A landscape with many valleys, sampled at points; each row gives a point and its height.
A ball rolls from a point to the lowest of its 4 nearest points, and stops where none of them is lower. Distance is the straight distance between rows; heights are no part of it.
reb (h 182): [102 185 113 134 129 179 122 130  67]
kebe (h 102): [107 162 133 140 159 177  97 103 162]
Miger (h 147): [146 102 120 123 140 105 135 141 167]
zed (h 52): [108 165 117 140 118 207  97  94  94]
Vibib (h 199): [102 180 122 135 142 181 111 120 104]
Mirel (h 205): [112  91 134 125 120  96 149 145  99]
Pelat (h 121): [106 187 125 141 154 192  94  92 131]
Som (h 71): [ 89 157 126 134 138 157 140 149  78]
pof (h 126): [179 111 126 111 126  80 149 132 179]
Rasu (h 124): [169 115 121 115 143  86 164 150 178]
gani (h 91): [166 115 115 119 155 114 140 136 197]
Feluv (h 120): [115 118 129 124 151 105 146 172 145]
Pevi (h 597): [137  96 143 133  92 123  95  72 127]
Vagu (h 307): [105 139 125 145 119 181 115 104  96]
koba (h 61): [106 210 101 125 172 164 112 122  77]
kevu (h 72): [165 134 121 125 179 124 140 154 211]
Tel (h 109): [ 94 210 112 121 193 130 129 149  93]
zimor (h 111): [168 122 121 118 178  92 174 181 186]
dumur (h 232): [ 88 165 113 128 112 156 145 157  25]
luz (h 391): [157 100 144 118  85  87 112  99 150]
godi (h 268): [115 111 128 133 137 127 131 141 138]
tamul (h 163): [ 92 112 129 130 130 126 153 162  91]
lusav (h 47): [149  91 127 112 109  65 148 147 135]
tira (h 292): [118 117 127 142  83 178 123 113  32]
Digif (h 40): [115 130 129 142 138 180 103  89 144]
zatof (h 388): [113 111 130 138 134 141 122 118 132]
lubi (h 70): [ 95 164 125 135 168 150 119 137 134]
Movas (h 88): [142 145 122 121 184 116 145 183 190]
mezi (h 41): [125  90 137 129 104  97 126 123 105]
Foz (h 73): [142  90 140 118  86  62 141 140 106]
Biza (h 256): [103 100 139 136  99 124 152 143  42]
sizo (h 158): [114 149 116 142  98 212 100  89  77]
zop (h 334): [103 105 133 140 107 140 137 124  69]
gosup (h 145): [177 116 148 108  65  72 135 126 163]
bap (h 123): [171 120 119 130 163 137 111 106 222]
Fer (h 511): [128 100 139 141  83 152 105  72  71]
veg (h 229): [132 110 123 125 144 128 116 116 168]
Paz (h 77): [140  98 122 118 138  85 154 162 143]
kora (h 362): [100 118 136 133 128 146 136 132  93]
kani (h 149): [128 121 124 130 158 117 135 160 164]
Vakob (h 113): [131 139 122 132 172 147 116 140 188]
bivur (h 420): [106 125 129 144 108 170 125 116  69]
zivod (h 231): [106  90 133 130 113 104 148 139  75]
levur (h 191): [ 89 137 126 135 128 144 149 159  62]
Ped (h 427): [126  92 139 131 100 111 118  96 110]
Goses (h 269): [145  95 132 119 108  95 124 121 142]
mag (h 107): [182 120 121 116 150  98 154 134 203]
vofus (h 112): [151 120 125 129 161 137 119 123 197]
soz (h 183): [152 100 146 118  72  76 121 118 132]
defe (h 242): [104 122 114 137  88 166 143 152  15]
Pekas (h 169): [ 86 149 131 130 144 131 147 165  91]
Davo (h 192): [115 206  95 132 144 212  78  87  96]
rosi (h 570): [147  99 151 126  63 102  95  82 137]
lufo (h 68): [172 107 143 106  78  43 156 155 132]
tegul (h 160): [110 167 125 139 139 196 100  98 118]
ged (h 214): [165 108 124 115 122  94 128 113 184]
zefit (h 117): [187 115 120 121 144 109 135 115 209]
biz (h 110): [ 97 185 126 125 181 130 126 159 139]
Gulep (h 56): [189 122 158 112  62  80 130 111 185]
zuv (h 225): [ 91 150 128 141 144 145 136 149 103]
Lud (h 176): [121  98 130 128 132 105 145 141 124]
Notab (h 233): [101 126 128 140 146 146 127 136 132]
Sotul (h 374): [179 111 134 120 106 103 108  89 199]
dom (h 687): [130  97 134 133 117 138 103  89 148]
vepa (h 146): [ 98 151 129 129 164 132 138 163 123]
zove (h 101): [ 96 201 110 121 162 150 127 145  60]
zev (h 93): [178 117 139 111 100  62 149 129 164]
dileb (h 55): [ 92 131 128 132 152 119 149 170 118]
Dider (h 108): [119 145 128 137 163 163 101 117 185]
Gol (h 311): [176 109 140 112  84  80 116 100 175]
Siz (h 375): [124  90 144 132  82 110 116  92  90]

Call two points neighbours if one is among the 4 nearest of the other. Go from one point of each pair to the other, from neighbour to neighbour, staying as low as possible. Name the highest point that can't be avoided.
koba, Digif: vepa
Som, lubi: Tel
lusav, Gulep: zev
dileb, lusav: Feluv
kevu, dileb: pof
mezi, lusav: Foz
kevu, Digif: vofus
koba, Som: zove
